The views of a scene show one set of named points, each view turned or mirrored, shifted and resized as a whole, with a little noise and some points left out.
In the rows, zero is written as 128.

Scene 1
View 1
z171: [116 156  43 164 146 101 105 148 122  91  59 190 171 104  90 127 115 123
 118 127  87 169 114  89 137  88]
z521: [117 145  78 164 145 120 108 149 127 109  72 177 156 113  99 120 121 115
 117 129  97 163 135 101 137 103]
z681: [140 157 188 173 117 194 104 154 193 248  95 171  95 137 121  33 160 136
 131  90 131  74 146 139 109 184]
z708: [128 135 123 163 147 140 111 148 125 149 100 159 133 133  95 111 114 115
 110 119 115 140 145 124 145 136]
z481: [142 105 109 152 164 120 122 143  97 118 121 146 144 135  92 146 117 130
  98 129 112 153 146 119 167 153]
z477: [158 127 109 155 143 129 114 144 137 175 106 170 132 125  96  98 148 167
 109  99 112 104 111 116 148 185]
z41: [104 131 156 169 146 167 114 152 136 133  99 144 129 138 118 109 118  75
 119 143 118 164 194 128 131 111]
z860: [130 132 109 161 148 132 112 146 127 139  97 163 140 127  98 115 124 125
 111 119 110 141 139 116 145 138]
z970: [144 110 119 151 150 137 122 150 136 134 107 156 140 120 119 115 165 146
 112 129 103 138 155 109 144 167]
z664: [125 113 170 157 133 184 125 159 185 145  92 150 129 112 165  78 215 124
 138 150  99 141 208 105 106 161]
z123: [127 131 140 164 146 150 113 148 130 158 107 153 127 137 101 107 118 111
 111 120 121 136 154 130 143 143]
z727: [156  93 130 143 147 146 130 152 158 137 108 156 141 110 144 103 218 172
 122 136  93 128 166  96 134 197]
z348: [136  85 145 145 150 159 136 155 159 106 105 142 145 108 164 113 225 139
 128 163  89 159 207  94 125 171]
z986: [136 112 145 155 145 157 122 151 149 146 107 150 131 124 129 102 171 131
 120 133 108 137 174 115 134 164]
z97: [126 132 143 165 144 154 112 149 135 158 104 155 126 136 106 103 124 111
 113 121 119 135 158 128 140 143]
View 2
z123: [160 163 140 144 138  74 139  98  77 153 140 146 138 153 126 124 115 169
 101 150 143  79 186 153 138 116]
z970: [141 149 123 144 129  92 166 102  87 136 139 147 140 122 146 130 125 143
 115 140 122  78 136 149 138 139]
z860: [174 156 140 147 133  94 140 113  76 134 135 138 155 148 132 130 127 154
 120 142 136  79 173 146 142 131]
z986: [132 147 121 140 137  80 164  83  82 139 143 148 124 126 130 129 120 165
  99 149 125  73 143 145 136 131]
z348: [ 91 141 102 135 155  95 197  68  95 122 144 151  99  79 125 157 144 163
 109 167  93  80  99 128 123 151]
z681: [137 112 107 127  94  21 157  38  55 144 163 152 120 178 122  60  56 210
  28 119 158  27 144 146 169  86]
z521: [195 150 148 150 147 120 131 125  66  99 127 122 172 146 112 149 150 161
 147 149 128  81 178 123 143 148]
z708: [171 161 142 147 137  88 137 108  77 142 136 141 150 151 128 130 125 160
 115 146 140  81 183 149 140 126]
z97: [157 158 137 142 137  73 142  91  76 149 140 146 136 152 123 125 115 173
  98 149 142  75 180 149 138 117]
z477: [166 136 124 145  95  81 156 113  79 138 143 148 163 152 168  92  99 132
 101 111 140  62 137 163 159 127]
z727: [109 130  99 137 121  89 194  84  93 126 145 154 123  98 153 123 121 139
 103 136 106  66  89 144 141 145]
z481: [163 182 145 153 141 102 145 134  96 161 130 149 152 133 156 145 138 123
 137 148 132 100 178 168 125 137]
z171: [220 145 154 154 143 140 124 146  62  78 119 112 195 149 116 154 162 150
 169 143 124  82 178 115 150 160]
View 3
z664: [154 135 120 127 165 171 159 101  60 125  61  33 179  92 120 111  79 164
 153 207 156  95  95 154  72  90]
z348: [123 149 114 157 173 127 145 123  63 142  41  32 147  59 105 125  94 147
 122 198 151  95 105 117  73  95]
z970: [136 134 121 160 144 100 127 140 142 133  71  60 146  76 150 136  96 179
 139 199 142  96 146 126 127 133]
z727: [116 156 145 155 150 117 110 149  84 151  54  52 166  53 162 116  78 174
 129 209 139  98 119 128 100 114]
z521: [157 128 123 147 126  64 159  97 206 152  54  63 143 142 110 151 161 178
 155 185 151 105 150 132 183 150]
z477: [142 131 149 149 118 100  99 159 172 135  92  84 169  82 206 125  79 211
 157 213 132 100 162 149 157 156]
z123: [176 101  94 152 141 119 152 123 180  98 103  68 141 106 150 144  91 190
 165 197 147  95 164 145 135 140]
z860: [160 117 112 154 133  92 143 123 188 124  82  70 141 109 143 146 115 188
 155 194 145  98 162 135 155 147]
z481: [143 114  88 186 145  66 133 148 196 116  85  72 106  73 139 162 109 179
 133 184 141  97 182 102 144 152]
z97: [177 104  99 147 141 125 153 119 172 101 101  67 146 108 150 141  92 190
 166 199 149  96 157 148 133 137]
z986: [152 124 113 150 150 126 141 127 129 120  79  55 153  86 146 130  86 179
 150 201 146  96 137 139 112 122]
z41: [191  91  67 148 161 134 192  89 164  88  94  48 129 123  98 151 108 167
 165 187 160  95 150 141 113 122]
z708: [172 106 101 153 134 104 151 121 193 110  96  70 139 112 146 147 106 189
 162 195 146  98 166 140 149 147]
z171: [145 137 135 150 116  34 156  94 226 172  39  66 140 152  99 157 189 176
 150 177 151 109 153 124 208 159]
z681: [200 103 147  97 123 211 130 124 120  87 132  74 223 118 227  93  26 229
 209 236 143  95 130 216 115 127]
View 4
z681: [141 131 147 202 204 144 134 168 101 103 114  76 152 120 123 197 143 132
 123 197 147 213 133 123 166 128]
z348: [138  99  95 182 113 166 157 107 169 130 113 150 146  93 160 141 135 171
 128 128 137 148 103  99 113 115]
z708: [127 152 108 157 121 135 146 158 144 108 131 109 124 154 121 141 122 105
 121 180 116 143 103 132 118 114]
z477: [140 141 111 145 127 144 146 172 133 104 108  87 122 126  98 168 147 146
  86 168 102 151 134 132 132 101]
z521: [113 152  93 129 110 159 159 143 159 128 120 126 103 166 105 103 132 114
 129 178 105 144  93 148  99 114]
z41: [120 141 107 183 127 138 148 134 152 118 144 135 136 154 153 130 106  92
 154 179 139 149  80 122 115 127]
z171: [106 161  84 105 100 169 165 144 165 134 113 125  88 177  87  84 139 116
 124 179  92 140  92 160  89 111]
z664: [134 101 113 198 153 169 154 112 151 131 113 140 151 100 157 148 137 160
 144 151 152 182 104 103 129 128]
z97: [129 144 113 170 131 135 145 155 140 109 132 110 131 146 131 150 121 108
 126 179 125 151 102 127 125 117]
z481: [133 149  92 146  80 125 148 157 159 104 135 116 122 144 126 142 117 111
 103 159 101 107 103 124 106 102]
z860: [125 149 102 148 115 142 150 155 148 113 125 111 119 150 116 136 128 115
 116 175 111 141 105 135 115 111]

Which points are out of place in each view (at most two, in the order of its rows)? Write none if all are in place.
view 1 => z986
view 2 => z708
view 3 => z521
view 4 => z477

Scene 2
View 1
z168: [ 85 170  70 141 161 200 121 151 134 164 144 170 111 126 106 180 107  25
  66 120 119 169 112  65 141  72]
z404: [ 73 173  56 101 164 169 111 138 169 171  77 161 148 199  68 136 138  41
 141 121  79 192  96  75 144 103]
z701: [122  97  76 141 147 148 159 133  98 150 182 157  65  88 163 205  89  88
  98 136  79 103 151  95 115  93]
z86: [100  83  43 112 170 130 202 121  61 163 124 138  32 158 176 226  70  75
 202 131  21 141 158 117 142 160]
z911: [133 132 106 168 144 156 127 124  75 152 154 152  89 105 143 183 109  85
  71 118  94  95 132  74 106  90]
z151: [100 117  59 127 148 169 144 150 149 153 181 171  93  93 133 189 100  67
  85 140  98 132 137  91 122  72]
z780: [157 111 118 158 139  96 119  90  45 152  89 122 105 167 135 146 140 139
 148 110  36  71 134  89  93 140]
z219: [133 147 109 150 131 149  85 130 148 148 145 160 152 116  95 126 153 106
  55 125 107  96 113  69  92  61]
z271: [118 150  95 137 153 134 110 108  90 164  72 139 127 191  99 140 141  88
 143 111  57 129 113  77 118 128]
z783: [ 88 116  46 116 160 169 163 146 133 160 161 164  78 118 140 202  88  54
 121 137  80 154 139  95 138  95]
z978: [ 78 139  43  76 152 140 114 140 209 164  86 160 161 197  64 115 150  80
 167 134  60 172 107  96 130 100]
z866: [114 187 109 152 152 156  78 115 108 166  66 147 158 191  72 119 160  70
  98 102  88 139  92  56 117 101]
View 2
z86: [123 146 132 133 120 132 177  82 110 161 190 122  80 133 157 164  83 136
  71 118 189 177  48 176 187 170]
z168: [167 119 102 107 108  71  95 152 169 138 144 116 122 144 163 140 134 109
 123 122 152 124 121 180  96 151]
z404: [135 106 125  96 142  94  96 144 176 116  71 138 148 121 133 157 120 140
  89 135 158 114 125 171 127 160]
z978: [101 106 144 107 137 112 115 153 191  88  75 139 147 102 124 154 123 143
  67 126 150 109 135 164 158 169]
z271: [144 135 121 130 161 146 144 105 155 135 101 122 159 116 134 128 130 133
  99 129 147 131  93 144 129 138]
z151: [138 131 114 130  86  91 128 156 175 122 198 103  98 131 168 129 136  97
 113 102 141 135 122 173 127 158]
z701: [142 149 116 146  93 119 159 128 153 139 225  93  93 132 172 120 132  95
 113  99 145 154  96 164 137 150]
z780: [137 158 124 165 165 191 191  80 144 138 146 100 155 107 139 103 138 122
 102 116 136 149  73 123 145 124]
z219: [143 133 114 145 123 128 130 161 206  99 146  94 160 111 149  92 175  93
 129 106 105 108 144 136  99 129]
z911: [164 149 103 148 116 127 149 123 158 144 193  91 125 133 167 105 149  93
 132 107 133 142  99 149 106 130]
z783: [135 128 120 121  93  89 130 139 157 134 186 113  91 136 166 148 115 111
  99 109 162 146 103 183 141 166]
z866: [161 122 110 118 162 126 113 127 175 125  72 123 178 119 133 121 145 127
 116 134 135 110 117 145  96 130]
View 3
z168: [182 144 102 141 147 115 136 134 125 120 156 133 108  96 134 120 148 151
 112 136 192 130 137 175  86  99]
z271: [167 121 164 126 110 129 100 138 135 145 142 100  95  92 129 114 156 141
 152 109 152 140 127 135  90 148]
z151: [166 147  91 155 139 104 144 124 109 113 136 125 108 130 135 131 130 149
 128 149 161 143 144 166 117 113]
z866: [176 119 167 124 119 139 104 152 147 143 164 121  94  77 107 118 161 149
 119 112 173 126 140 128  73 136]
z783: [172 144  94 147 139 102 134 111 105 123 125 114 108 123 156 122 137 139
 148 135 163 150 126 183 112 115]
z86: [157 144 115 134 114  93 114  97 104 131 102  67 107 120 195 103 139 127
 211 119 134 169  94 188 118 142]
z911: [142 154 112 151 118 107 141 155 132 100 159 100 107 108 136 119 132 161
 149 148 147 139 139 139 108 130]
z978: [205  95 158 127 135 136  90  99 109 175 111 141  90 122 109 134 161 121
 114 101 170 143 138 153  98 136]
View 4
z783: [ 69 122 116 167 125  83 116  89 124  79 102 138 151  85 158  95 116 136
 160 122 171 110 132 142 178  89]
z404: [114 108 123  90 134  89 139  69 139 149  87 147 146 101  87 110 100  99
 135 153 185 115  92 175 166  52]
z219: [109 152  97 126 125  89 125  99 122  94 137 155 158 127 108 165 138  81
  55 131 202  77 134 133 123 112]
z978: [103 107 133  67 108  98 130  87 141 148 110 154 163  87  87 117 119  95
 139 183 171 155  77 169 150  74]
z866: [141 143  84  93 147 102 136  90 132 149  90 154 148 154  77 128  94  79
  99 133 188  82 119 149 137  71]
z911: [ 97 159  74 169 136  95 113 111 115  75 110 145 152 141 148 120 113 112
 118  99 177  73 161 115 147 114]
z701: [ 69 148  91 183 124  91 104 114 115  56 117 140 158 112 175 106 122 132
 146 109 163  99 157 114 158 123]
z151: [ 67 130 116 172 123  77 118  90 119  66 119 139 151  88 156 123 132 123
 123 120 186  92 138 137 166 102]
z780: [128 173  48 109 124 131 100 153 120 114 109 162 172 180 126 100  96  99
 151 134 135 122 150  99 116 133]
z168: [ 90 123 115 162 146  71 136  63 124  98  92 135 136  98 125 120 109 114
 112 108 207  66 131 159 177  64]

Which points are out of place in each view (at most two, in the order of its rows)? Write none if all are in place.
view 1 => z219
view 2 => z168, z866
view 3 => none
view 4 => z978
